A landscape with many valleys, sampled at points; each row gives a point and its height.
A ball rolls from a point to whichever of its 2 nearest points has the largest drop for the distance, and stops where none of them is lower. Distance is the straight distance between rows; heights are no part of it.
<919>: [  8.0  -1.5 -47.9  15.2  35.4  11.4  -8.2   7.2 -52.3 -54.9   1.3  -8.8
 -10.8   3.4  39.2 -31.7 -28.8 -26.8  13.7  -3.3  -2.4   5.3  23.8 -49.4
   2.0  30.3  -6.1]  h=152
<818>: [  3.5  37.5 -10.1   2.1 -31.1  11.0   9.0  -5.6   6.2  35.0  26.0  30.2
   5.6  -8.7  30.3   2.7 -28.2   8.8  -2.5 -41.1  22.2 -28.8 -11.7 -17.8
   0.1 -31.4  28.2]  h=577
<67>: [ 36.2 -28.4  37.6 -11.3  -0.8  -2.1 -12.8  -8.2   3.3  49.5 -36.7   1.1
  12.4 -24.1 -40.7  17.3  35.5  25.7   6.8  47.7   9.9 -14.2  27.4  21.1
 -11.9   8.5  17.4]  h=473
<108>: [-41.0  13.6  -5.0   5.7 -31.0 -26.2  -9.1  39.8  53.4 -44.5   1.7 -18.4
 -15.5  -3.9 -11.3  -4.0  15.0 -15.4  -8.8  -1.2 -14.7  15.6 -26.5  -0.7
  10.2 -20.4 -22.7]  h=412
<967>: [ 33.6  23.5  -5.7  23.1 -17.4  -9.4  40.3 -10.5 -11.9  14.7  22.4  15.9
  17.7  -5.9  39.6   3.7 -14.4  -0.6   3.9 -50.7  14.3 -37.7 -13.7 -31.7
   1.2 -32.2  12.3]  h=584
<279>: [  7.5  -4.6  -5.7 -16.2 -29.0 -20.6   8.4  -3.5  -3.8 -14.4 -33.2   9.1
 -18.2 -24.8  -4.4  22.0 -11.1 -37.0  36.1   6.6 -12.8  -6.2   8.0  -9.3
 -18.2   5.8 -13.4]  h=236
<422>: [-15.1   9.2  13.5 -16.9   2.4   3.1  29.2  10.2  13.0  -6.9  -9.3   8.9
  46.7   5.0 -29.7  25.6 -19.0 -36.1  11.4  41.5 -11.3 -18.5  -6.2  14.1
 -12.7   1.4  -4.7]  h=487
<1088>: [ -2.1   7.6   6.5  16.6  29.0  -0.8 -32.2 -34.4 -21.9 -28.4  22.5 -26.0
 -17.0  14.4  23.2 -30.0   7.5  -6.0  21.4  -3.8   6.2  21.6 -25.6 -17.6
  30.1   9.3 -12.2]  h=625
<682>: [ 29.0  29.7   6.3  27.2  30.6 -40.2 -20.4 -27.5  -3.7 -30.2   9.1 -35.1
  -3.1  22.6  26.9 -14.3  18.2 -11.7  18.8 -21.6  17.8  -2.5 -23.3 -16.4
  19.0 -13.0 -27.2]  h=616
<964>: [ 34.5  15.1   3.5  25.0  46.3   2.0  22.7  -8.2  -4.6 -40.3  -1.2  -5.3
   3.6  19.6  34.0 -13.2  -9.4 -20.3   5.2 -20.8  27.9 -24.3 -12.0   3.6
   7.2  -3.0 -31.2]  h=51
<280>: [ 30.8  -1.8   4.7   3.2  20.5  -9.1   9.5 -12.7 -26.7   0.4   8.5  32.4
  13.9  34.3  29.4   4.4  29.1  30.2   8.7 -13.6  27.6  -4.0   1.3  12.0
   5.7   0.8  -7.2]  h=221
<792>: [ -0.4  23.2  -4.9   5.7  -1.3  16.4 -32.1 -24.2   7.5  47.0  21.2  -7.1
 -29.8 -18.6  12.9 -10.7 -19.7  20.9 -23.9 -25.4  16.5   3.0   8.4   9.3
   9.8 -18.5  42.3]  h=381
<650>: [ 21.6  20.1  12.7  -5.7  26.1   5.2 -24.1 -49.9  -4.3  33.4   6.5   4.9
  -9.9 -12.8  35.5   0.6  20.1   9.5  -7.3 -19.1  53.6  -5.5  -1.0  17.7
   6.9  -9.8  23.7]  h=386
<311>: [ 51.8  11.3   2.4  32.2  -8.1 -25.1  11.6 -17.6 -19.5  10.3  10.7  -7.1
 -11.1  -4.8  32.7  -4.3 -30.9  10.9  22.0 -39.1   3.2 -15.0   7.1  -3.1
   2.3 -30.5   0.3]  h=591
<302>: [ -1.9  39.3 -20.2 -13.7  -2.2  -5.8  12.7  -8.6  44.1  22.5  -9.3 -10.0
  -0.2 -31.7  -6.4   4.6 -11.2 -43.3 -18.9  11.4  14.8 -36.8   7.9  21.4
  -4.4  19.0  -1.7]  h=184
<470>: [ -5.6 -31.0  39.4   3.8 -35.3  12.4  -0.9  13.8   0.4  38.3 -14.9 -12.2
 -24.0   0.0 -47.0  36.2   7.0  12.7 -13.2  -5.3 -30.5  29.0  -7.0 -19.6
 -11.3 -13.4   9.8]  h=474
<284>: [  1.5 -47.8   6.1  11.0  22.1  -2.6 -16.3   9.3 -21.6 -16.5 -10.6  -0.8
 -30.6  32.9 -19.0  -8.0  16.7  36.1 -18.0  16.0 -17.6  37.6  20.0   3.7
  -6.3  21.1 -11.1]  h=385
<178>: [-14.4 -18.5  38.1  -5.1  -6.3  -1.4  32.0  14.7  17.2  32.9  -9.4   8.6
  34.2   7.1 -38.1  44.3  36.1  18.3 -32.8  -4.5  -2.4  -0.2 -11.6  -4.7
  -6.9 -12.9  -7.4]  h=500
<784>: [-18.3  -3.7   3.8  -6.3 -21.2  15.6 -18.3  14.1   2.0  22.1   3.1  -9.9
 -23.3 -18.9 -35.2  -5.3  -6.4   4.4 -26.7  21.4 -24.9   8.7  14.2   9.4
  13.6  10.7   9.6]  h=234
<425>: [-26.9 -14.2   0.9  -2.6  39.6  20.7 -35.0   3.4 -19.5 -29.5   7.8 -27.9
  14.1  10.2 -16.6 -28.0 -14.0  10.1  -1.6  38.5 -21.8  35.2  16.5  15.3
  19.5  23.4   8.7]  h=334
<459>: [  8.2 -57.0  13.8   2.1  45.1  13.0 -35.0 -13.2 -17.2   2.3 -18.9 -17.8
 -14.4  16.0 -22.8 -17.1   3.8  58.1  -5.4  24.0  -5.5  18.5  34.5  22.7
  10.8  21.1  -4.1]  h=418
<305>: [ 18.6 -10.7  -3.7  17.3  -4.8 -32.6 -13.5 -14.0 -39.2 -12.1   5.1  21.7
 -14.5  35.3  13.7   0.1  28.2  42.7  10.6 -26.8   4.4  12.4  -2.2 -23.9
   2.6   1.4  -2.6]  h=254
<652>: [-34.3  27.6 -25.3   2.5 -34.5   1.8  17.4  39.5  -1.8 -48.0  -3.5  10.3
  20.4  11.0  12.2 -12.3 -13.1 -35.4  28.1   1.4 -12.0  -2.4 -11.7 -24.6
  -5.9  -9.0  -3.3]  h=231
<1074>: [  5.6  -7.4  11.3   5.2 -53.1 -17.7  23.3  18.9   0.3  20.2   2.7  -7.9
 -34.4 -32.2   3.6  -5.8  11.5  10.6  13.7 -22.8 -24.6  35.9  -8.0  -5.0
  -3.8 -17.7  -3.8]  h=547
<1066>: [ -5.7   1.4  -4.2  18.6  43.5 -17.9  10.3   3.8   5.5 -54.5  -5.3 -12.0
  11.4  28.5  18.0   2.2  18.7 -31.7  -2.7 -18.4  19.0   0.7 -24.4 -23.0
   2.7  -0.5 -41.2]  h=121
<1059>: [  1.6  10.9 -10.8 -27.1 -20.9  24.3  26.1  -2.3  -6.1  15.4   4.8  40.6
  14.9  -4.1 -12.6  28.1 -35.4  -8.5  -7.3  32.9  -7.8 -44.6   6.9   9.0
   0.1  23.8  16.3]  h=468
<633>: [-12.6   0.9  -2.4  -9.7  40.8  28.6  18.4   2.5 -19.4 -36.2   8.9   7.3
  27.3  22.9  16.5 -29.4  18.7 -10.1  19.2  18.7  22.8  10.5  -3.4  21.5
  17.9  27.2   3.3]  h=87
<876>: [ 35.4   3.3   9.6 -21.9 -24.2   0.2  16.0 -22.4  15.4  52.9 -10.3  36.2
  10.0 -19.9 -13.4  51.3   1.7   4.0 -12.9  20.3  26.6 -27.9  14.8   6.1
 -20.2  -1.7  25.7]  h=349
<8>: [-53.4  13.0  -9.1  -7.8 -11.7  18.5 -25.3  15.8  15.4  15.3  20.3  -5.1
  -4.2  15.5  -9.7  -2.0  10.8  -3.6 -50.6 -17.9 -16.7   2.5 -34.5 -47.8
   1.8   5.6  -5.2]  h=674
<472>: [-13.8  15.5 -27.1   0.6 -32.1  19.3  -1.4  10.3 -19.8   8.9   9.0   6.2
 -28.6 -17.2   6.5 -14.4 -26.0 -25.5  -3.3 -14.2 -30.8  13.2  -3.2 -30.6
   1.5  24.2   7.6]  h=296
<577>: [ -1.0  -9.3  10.0   0.7  -2.0  10.1  55.9  29.6   0.1 -10.7   4.4   9.7
  25.2  -4.2   0.3   2.8   4.1 -10.9  23.4   7.7  -7.3  14.6 -16.7  21.0
  -2.7  -3.6   0.8]  h=322
<1090>: [ 21.3  17.2 -20.5  15.3   7.6  16.4  19.3   2.9  16.8  -3.0  14.9  16.0
   5.7   4.2  24.1 -17.0 -26.3   3.0 -14.4 -16.5  20.4 -35.6   6.7  41.8
   5.1  -7.6  -0.2]  h=439
<78>: [-20.8 -11.5  27.4   4.6 -21.0   5.1   1.2   6.0  -0.3  53.3  11.4  26.3
  11.3   2.7 -27.5  30.6  15.4  37.9 -36.0  -9.8  -0.3  -2.5 -10.5   6.0
   5.2 -35.1  23.4]  h=466
<365>: [-35.9  22.8 -10.2  13.3  -9.4  25.5  17.3  26.6  38.8  15.2  29.6   5.6
   7.7  12.8   6.7 -11.1  15.8  24.5 -57.4 -31.4  14.1  -4.7 -27.5  -4.9
  10.1 -36.0   5.3]  h=523
<1025>: [-11.5  -6.9  26.8  -5.8  -4.5  -9.5  -1.4  -7.4 -26.5  13.5  -8.1  16.8
  19.1  38.7 -19.5  24.2  20.8  19.6   1.9  16.7  -2.6  13.9 -11.1  -1.7
  -3.6   7.1   5.2]  h=375
<1004>: [-37.6  -1.8 -14.1  21.0   6.1   2.4   1.6  32.3   3.0 -51.0  21.4   0.2
  15.9  44.6   0.7 -15.0   6.2  -6.3  -5.3   1.0 -14.6  24.1 -16.9 -22.8
   5.0  -8.6 -14.7]  h=251
<544>: [ -0.9  -0.6  29.8 -23.1 -16.2  -1.7  32.0  18.7  10.0   1.3 -14.6  11.0
  39.8 -28.2 -30.1  46.2  18.4 -18.0   8.1  47.9  -9.8   5.1   4.0  12.5
 -16.4   8.2   4.6]  h=499
<747>: [ 31.6 -19.8 -37.1  18.9  18.4  -3.9 -18.4  22.2 -44.8 -38.1   7.0  -0.6
 -24.4   6.0  25.4 -17.2 -27.6  -2.6 -20.9 -24.1 -33.4  17.9  23.9 -52.3
  -9.1  26.1 -13.2]  h=183
<669>: [-18.2  -7.0  12.6   2.0  14.4   9.0 -23.9  -6.6 -30.8  -3.7  14.2  -2.6
  17.0  33.4 -19.6 -13.6  -2.9  26.1   7.0  22.0 -14.1  17.2  -2.3  15.1
  13.4   7.2  -0.2]  h=350
<450>: [ -0.2  43.8   4.0   2.2   5.6  25.1  19.7  -0.2  46.5  22.2  14.4   0.7
  67.3  16.7 -13.1  18.3 -23.7  -7.5 -22.2  20.5  22.5 -54.3 -23.7   2.5
 -15.9 -21.0 -13.6]  h=456
<809>: [-21.3 -18.5 -30.0  -6.7   1.6   6.5  30.2  37.7  -7.2 -48.6  -1.8  14.5
   8.8  10.9   5.0  -1.1 -20.7 -19.4   3.1  -4.5 -13.9   7.2   8.4 -11.5
 -21.7   9.8  -6.1]  h=273
<1091>: [-33.2   5.1  -4.5 -12.7 -23.8   9.5   1.1   4.5  -0.6  -1.3   0.8 -13.6
 -11.8   5.1 -16.7  21.7 -28.3 -49.0   2.2 -12.0 -36.5   4.7 -17.2 -40.9
 -13.9  13.2  -7.7]  h=244
<623>: [-29.2 -48.3  11.8  -3.4   1.2 -11.6 -18.1  14.3  -4.3 -32.7 -28.0  -9.9
 -25.4  16.7 -37.3  12.1   3.3   2.4   5.9  25.3 -21.6  44.8  11.7  -8.2
  -6.0  11.9  -7.9]  h=319
<154>: [ 14.3   3.0  35.7   2.6 -12.4  -4.1  13.8  -8.3  23.8  41.2  16.4  11.9
   7.6  -7.4  -5.2  36.9   5.4  26.4 -15.1 -33.2  11.6   3.9 -19.0  11.4
  -9.9 -57.1  28.8]  h=437
<963>: [-49.8  22.2   8.5   8.1 -13.1  -1.3  -1.2  31.7  60.6  -8.0  -1.4 -32.2
  14.1  -6.4 -38.1   7.1  16.3 -25.4 -28.2   7.9 -11.3  -6.3 -25.5  -7.3
   2.6 -12.6 -15.3]  h=459
<348>: [ 21.0  50.7  -5.1  12.4  13.2  22.1  28.0  -4.2  36.6  -0.4  14.9   8.1
  37.7  16.0  16.8  -1.8 -20.6 -14.9  -8.1  -2.5  39.9 -49.3  -9.1  20.0
  -9.4 -15.3 -11.6]  h=447
<523>: [ -6.3 -25.6 -49.9 -18.6  39.4  20.9 -15.3  -1.0 -29.3 -54.4  -3.7   9.3
  -9.4  -7.6  41.3 -37.4  -3.7 -16.4  14.6   2.1  12.9  23.7  28.0 -15.1
   4.3  43.1   2.6]  h=135
<81>: [ 13.9 -18.3  21.4   2.3 -60.9   3.6   0.9   9.1  -5.7  42.5   3.2   7.3
 -38.9 -14.5  -6.6  23.3 -18.6  15.6  -0.4 -25.8 -31.7  19.3  -5.4 -13.4
 -18.7 -25.1  12.6]  h=519
<309>: [-16.9 -17.2 -16.3 -12.8 -24.1  -7.5  24.0  33.7  -7.7 -20.3  -7.4  39.1
  11.6  -0.6  -6.5   8.9   6.5  -4.9  11.2  22.4  -7.9  -2.9   4.9  17.0
  -9.4   5.3  -9.8]  h=299
<356>: [-30.6  12.8 -26.9 -15.4 -10.2  -2.7   6.5   9.3  30.9 -12.2  -2.3   2.2
  -6.8 -10.0 -17.7  19.5 -11.6 -41.7 -23.5   8.6  -6.1 -22.1   2.1  -1.7
  -8.7  24.6 -11.3]  h=229
<1010>: [-33.2  23.5  11.1  16.7  16.5  18.2 -13.0  -3.1  44.5  20.8  29.8 -18.3
   5.7  14.2 -11.9  -1.5   6.9  15.8 -68.0 -11.9   8.3 -24.1 -13.7   7.2
  22.9 -15.3  12.4]  h=497
<338>: [-52.3  -6.9  -4.8  -1.6  19.6   7.7 -17.1   9.3  -1.8 -38.6  12.4 -21.3
   3.1  21.8 -11.2 -17.3  10.3 -16.3 -12.1  24.3 -12.1  40.4  -1.1 -10.3
  24.4  16.4   8.4]  h=308
<399>: [-19.7 -49.7  16.4 -17.8 -22.3 -19.6  -9.4  12.1 -18.3 -16.8 -45.7  -9.9
 -13.3 -14.1 -24.9   9.9 -15.6   1.4  48.3  32.2 -27.9  47.9  19.4   2.6
 -23.7   8.6   1.0]  h=249
<131>: [ 22.0  -7.5   2.1   5.7  -5.3 -27.3 -34.3 -25.8 -50.6   8.0 -17.2   3.5
 -23.1  14.0   9.6  -6.2  -1.0  21.3  43.3  -6.2  -5.1  11.0   7.2 -31.8
   1.6   4.2  -0.4]  h=196
<233>: [ 26.3 -33.5   4.8  -2.5  21.9  37.5 -17.3  -8.0 -47.2  18.5   5.9  20.7
   9.0  29.3   0.6 -12.8 -19.6  40.9   6.5   5.6 -10.0   5.9  20.6  10.6
  -7.2  25.1   6.2]  h=450
<62>: [ 24.1  19.7   5.0  16.2  27.5   4.1 -23.3 -33.3  18.6   9.4   9.7   3.8
 -20.0   5.0  40.1   5.2  -8.4   9.3 -29.1 -45.1  48.5 -30.2   3.2  21.1
   6.1 -33.8   4.2]  h=408
<370>: [ 12.5  -9.0   2.9 -18.4 -39.8  -3.5 -22.2  -8.1   6.9  50.3 -25.4  19.6
 -20.5  -8.9 -33.2  39.2  10.3 -11.1 -18.4  26.9   5.7 -38.1   9.5  -4.5
 -18.3   4.7  13.2]  h=392
<28>: [-20.0  32.4 -27.5 -13.1 -44.1  -7.7  12.1  14.9  28.8  34.3  11.1  24.1
  13.8  -5.8  19.7  14.3  -3.5  12.8 -36.3 -38.2  22.6 -37.0 -29.5 -19.3
  -9.8 -20.1  -1.4]  h=567
<546>: [-33.8   4.7  -3.5  -8.5 -24.7 -14.6  -1.4   6.5  -6.9 -38.0 -12.4 -12.2
   5.9   3.1   4.3  10.9 -26.6 -44.7  38.8   0.6 -23.1   9.3  -6.4 -24.3
 -16.8  -7.4  -8.5]  h=167
<797>: [ 11.3  -9.7 -21.4  -6.2  -9.4 -17.7  -1.4  -0.6 -50.3 -11.5 -14.7  10.9
 -15.9   4.0  11.0  -4.7 -16.8  -9.0  24.0 -14.9 -17.4  -3.7  15.6 -36.6
  -8.6  18.1   2.5]  h=136
<835>: [  7.2  -6.5  -8.1  -5.2 -26.9  24.8  -6.3  -6.2 -27.7  34.9  19.7  12.8
 -10.6 -16.3  13.3 -11.1 -30.3  12.9   6.7 -14.2 -19.9   9.1   1.9  -8.1
  -0.2   4.2  22.9]  h=320
<342>: [ -6.9  -9.9  52.7   6.2 -18.4   4.7  -3.9 -13.1 -15.5  50.9 -17.7   0.1
   3.3   6.6 -45.9  33.9  15.0  21.6  -1.9  22.7 -13.7  14.0   4.4 -19.0
  -0.3  -3.1  25.1]  h=421
<783>: [ 29.1 -43.9  40.4 -12.5  -5.0 -17.3   4.1  -8.0 -13.0   3.4 -54.5 -18.2
   1.1 -11.0 -27.8  14.2   5.3  13.0  57.8  28.3 -12.1  36.2  12.4  -3.3
 -33.1  17.2  -6.0]  h=199
<595>: [ -3.5  -8.1   0.0  30.1  19.3 -12.0 -38.6 -20.1  12.8 -25.5  25.6 -26.7
 -36.4  18.2  10.4 -21.0   7.2   8.4 -20.2 -21.6  -1.9  29.1 -22.6 -29.6
  29.8   4.7  -9.1]  h=638
<651>: [-10.2  -6.5  16.9   0.9  15.1   1.4  -3.7 -10.5  13.8  17.3  -7.9 -29.1
  -4.2 -18.9 -37.4   2.7  19.1  -0.3 -20.6  23.1  -3.3   6.8  20.5  26.8
  24.2   2.9   7.5]  h=163
<592>: [-20.7  -9.7 -23.5   2.1  32.9  -2.0   5.6  20.5  -3.5 -56.6  10.4  -3.1
  24.9  53.3   1.1  -0.3  -3.8  -5.4  -9.5 -18.6  -4.9 -15.3 -28.3 -46.2
  -3.4  -6.9 -37.6]  h=190
<209>: [ 19.6 -13.4  -2.0  -6.0  -1.9  26.1  -3.8 -12.0 -21.8  19.4  17.3  32.8
  14.2  19.9 -12.3   0.5 -39.5  19.1   2.7  27.8 -15.1 -27.2  16.6  19.4
  -0.1  10.3  16.6]  h=458
<579>: [-53.5  -8.0 -19.2 -18.3 -27.4  11.7 -14.3  37.3   5.4 -20.1 -12.1   6.6
 -18.8  -3.5 -23.7  19.6   6.9 -21.4 -32.9  24.0 -21.3   6.6   4.8  -7.6
  -5.4  26.2   1.9]  h=285
<6>: [ 28.6  31.7 -10.1  -1.7  23.8   6.6  -4.8 -33.5  26.1   8.4  -2.1 -28.8
  -4.1 -16.7   0.4 -16.4 -34.8 -41.1   5.9   4.8   7.8 -30.9   4.9  24.7
  -0.4   6.1 -10.2]  h=148
<561>: [ 10.9  17.3  22.9  -1.1  25.6  26.3  -7.7 -31.9   4.1  17.4  13.6 -31.3
   3.0 -28.4  31.6 -41.7  20.0  15.9  29.0  -9.8  22.5  11.1  -6.8  34.4
  21.8  -3.4   6.5]  h=355
<799>: [ 25.8  21.2   4.8  28.1  -4.5 -38.8 -27.7 -14.0  -5.7  -8.8   8.9 -22.1
 -21.7  11.0  10.7  -7.3 -15.6   3.9  10.9 -27.8  -5.0  -3.0  -8.5 -10.3
   8.6 -29.5 -12.5]  h=603
<979>: [ 44.5  -2.5   0.7  -8.1 -29.4 -38.5  25.3  -8.9  -2.7  13.0 -29.1  20.0
  -7.5 -29.4   3.6  42.9  17.2 -11.2  36.4  -3.3   3.5  -9.1  -3.6 -10.1
 -34.7  -0.8  -6.8]  h=279
<521>: [ 12.0 -14.5  -4.3 -19.6 -10.9 -14.4 -20.9  -4.9  -0.3  -4.4 -20.1 -15.8
  -1.1 -33.7   1.4 -37.2  -3.7  17.5  61.7   3.3 -21.0   9.1  20.7  17.4
   0.5   5.8  -2.9]  h=329
<687>: [ 35.6  19.6 -10.9  39.8  10.8 -12.8  14.3  -2.6  22.1  -3.9  15.8  -0.7
  -3.7   4.2  37.5 -13.3 -16.0  11.0 -17.8 -47.0  35.6 -32.6  -5.9  25.8
   4.0 -48.8  -9.7]  h=428
<161>: [-22.8  37.6   2.7  -2.7   8.0   1.3 -12.1  -2.5  33.7  17.6  16.4  -0.3
  34.5  22.8 -18.7  11.6  -6.1   0.0 -56.1  -4.7  14.5 -47.4 -21.8  -4.1
  -0.4 -16.9 -12.3]  h=472
<445>: [ 23.8   2.1 -33.4  29.8  37.9   8.8  18.6  11.5 -14.8 -75.6  -1.5 -10.8
   2.4  10.7  42.0 -38.9  -3.5 -10.4  19.9  -7.3  32.0 -29.3  14.2   5.8
  17.4   3.6 -17.9]  h=83
<620>: [ -3.8   2.6  19.2  -9.3  40.8   2.7  19.8  -9.2  -9.5 -16.2  -8.8   2.1
  38.7  21.0  -2.6  15.8  24.9 -19.1  12.5  15.9  11.0  10.2  -5.5  12.3
  -2.1  14.6 -10.1]  h=119
<71>: [-26.4  -5.6 -31.8 -22.4  21.4   2.6  -1.1   2.1 -22.7 -35.4   1.3  22.8
  -2.1  12.9  18.0 -15.6  18.4  -8.9   6.6  11.9  10.4  13.6  10.7  -5.6
   4.8  34.7   5.2]  h=113
<462>: [ 16.3 -23.5  15.2  -9.4 -21.2   0.0 -28.8 -14.2  11.9  62.0 -32.0   0.5
 -23.0 -32.0 -47.8  13.2  13.9  17.0 -22.1  45.8  19.4 -43.2  35.5  13.3
  -8.9  -3.9  31.8]  h=440
<358>: [ -8.6  12.8  -1.9   7.6  -4.7   1.4  22.8  -0.8  10.8  -1.0  18.1 -21.8
 -11.0 -20.1  22.7 -37.4  33.2 -10.6   5.4 -12.6   0.0  31.2 -16.8   7.0
  19.7   5.2  10.0]  h=363
<412>: [  3.3   2.2 -14.2  -7.0   7.0   8.3  -8.6  -7.4 -10.4   4.7  11.3  -8.4
  -2.9 -19.1  19.6 -44.1  12.1  15.5  28.4  -0.7  -0.1  22.1   3.5  23.0
  21.1   4.4   8.3]  h=343
<216>: [ -1.9   2.1  -4.5  25.0 -14.6  23.3  48.8  30.6   2.9  -6.9  18.1 -10.6
  -4.9 -28.4  10.9 -35.0  -4.4 -10.5  15.9 -15.6 -23.5  25.9 -11.4   7.5
   2.2  -6.4   3.2]  h=342
<704>: [ 39.8 -18.3  20.0 -18.2 -18.8 -18.5   7.6   3.5  17.8  22.0 -20.3   7.4
  24.2 -29.3 -25.0  31.5  13.4   5.9  22.8  42.7  -4.9   2.4  20.8  33.2
 -15.1  -1.6   4.0]  h=490
<849>: [ 38.8  17.8  24.0   3.1  29.1  -8.4  -2.6 -41.2 -15.1  15.5   2.4  -7.9
   2.8 -15.6  39.0 -10.4  34.6   1.0  24.4 -11.3  29.8   5.8  -5.5  19.3
   6.4   3.4  -6.2]  h=368
<584>: [ 11.8   3.0  18.0   5.7  43.5 -24.4 -21.7 -23.5  28.3 -17.3 -14.1 -45.0
  -0.6 -11.6 -16.8  12.4  20.1 -16.1  -5.8  27.9   7.3   9.6   9.1  37.6
  10.3   1.0 -16.8]  h=235
<47>: [  1.8 -18.5  -3.3  -3.6  29.2 -25.2 -13.3  -7.6  37.6 -29.5 -12.9 -37.6
 -22.2 -26.1  -1.0 -25.7   0.6 -12.2  10.8   9.1  -5.6  19.1  18.5  39.5
   8.6   3.4 -20.1]  h=275
<745>: [-26.1   5.5  16.8   0.5  -3.6  -8.1  23.1  27.0  28.4  -0.1   7.8  -6.4
  18.5  -0.8 -26.8  18.3  20.0   1.8 -26.7   2.7  -5.8  -9.6 -11.7  21.3
   4.4 -23.5 -18.6]  h=491
<888>: [ 13.8 -22.8  25.6 -18.4  16.4 -10.4  29.4  -0.5 -19.7 -10.3 -31.4  13.2
  24.8   2.4  -1.7  14.6  13.4   4.1  48.9  25.8  -2.3  26.7   8.4  17.1
 -15.3  18.0  -0.8]  h=156
<664>: [-31.9  -4.9 -14.7 -11.4 -41.5   2.9  15.6  34.6  21.1  31.7  22.1  29.1
  -6.4   0.8   6.7  13.1  30.0  28.3 -49.3 -29.4   4.8  -9.5 -13.4  -7.5
  -4.3 -13.2   7.2]  h=548
<232>: [ 32.7  -2.3   8.8   1.0   8.7 -35.2  28.5  -7.3 -25.4 -10.5 -16.3  24.0
  17.4   9.5  21.5   9.9  27.3   5.5  43.9   3.9  13.6   2.9   9.1   5.1
  -7.9   6.4 -15.1]  h=189
<68>: [ 23.1   8.9 -47.5   6.4  17.8   1.5   5.6   0.4  -0.3 -31.4   5.0 -13.8
 -12.8 -24.9  38.8 -47.4 -23.8 -13.1  22.7  -9.0  10.7 -21.6  16.4  11.0
  11.9   9.8  -5.9]  h=105
<714>: [  6.0 -17.0 -26.1  -1.8   5.1 -20.6 -21.1   2.0  -3.5 -33.4 -17.1 -21.5
 -26.5 -20.9   3.7 -24.2 -20.7  -8.7  24.6  -6.6 -16.9  18.0  19.5   4.2
   4.8   3.3 -14.8]  h=306
<596>: [-26.3  20.2 -17.7  11.6   4.6  -3.7 -39.4   9.3   9.2 -12.5  39.7  -7.6
 -10.5  30.4  12.3 -17.2  18.5   4.1 -35.0 -15.2  -7.7  18.0 -33.8 -35.6
  16.8  -1.9  -3.3]  h=656
<126>: [ 23.0   7.1 -23.4 -13.7  11.4   7.2  -2.6 -14.2   9.5  14.5  -3.7 -13.5
  -9.5 -47.4  15.9 -30.3 -36.7 -15.4  29.2  -9.9  -3.8 -22.4  22.1  26.4
  10.8  20.4   3.7]  h=124
<622>: [  3.2  10.5 -10.9   6.0 -15.6  15.8 -28.8  -6.2 -21.8  25.7  23.3  22.8
 -29.3   9.4  21.6 -12.3 -17.1  22.6 -26.9 -36.8   3.2   3.5   7.6 -22.7
  -2.0 -11.6  20.2]  h=348
<307>: [ -5.0  22.6  29.4   3.4  -9.6  -5.1  -9.2 -24.5  27.0  52.7  12.2  -7.0
   1.1 -24.8   1.3   0.2  -2.0  26.8 -15.3 -14.4  18.0  -0.7  -1.0  30.5
   7.1 -46.8  40.1]  h=411
<574>: [-65.7  12.1 -23.5 -15.6 -38.7  -6.7 -16.5  41.0  20.1 -37.1  -3.1  -5.1
 -11.7   3.1  -7.2   8.9  18.0 -22.9 -31.6   0.4  -9.8   8.9 -29.9 -29.4
  -2.5  -2.0 -15.0]  h=351
<444>: [ -5.8   6.8 -15.5 -28.7   2.7  19.2  10.6 -12.1  -4.8  -0.8 -12.3   9.3
  19.5 -10.5  -8.7  -2.3 -32.8 -34.9  18.5  30.5  -8.0 -26.1   9.7  13.8
  -2.9  30.5   5.9]  h=476
<1030>: [ 41.8 -11.1   8.0 -22.5 -10.1  -7.0  31.5 -21.6   6.2  41.2 -21.3  21.6
  -5.0 -34.0  -3.2  37.0  34.2 -10.7   2.7  12.6  14.1  -0.7  14.3  -1.1
 -33.5  13.9  -0.3]  h=315
<832>: [ 18.7 -48.8  34.0   1.9  25.6  29.4 -22.6 -16.3 -34.6  38.9 -18.5   5.6
  -3.7  24.1 -31.3   1.7  -8.0  67.3  -3.7  26.3  -2.9   7.5  26.7  20.2
   3.1  15.9  22.7]  h=438

For each start below, name the point where the ball stops.
<745> => <964>
<595> => <412>
<365> => <412>
<81> => <964>
<78> => <546>
<704> => <546>
<1074> => <546>
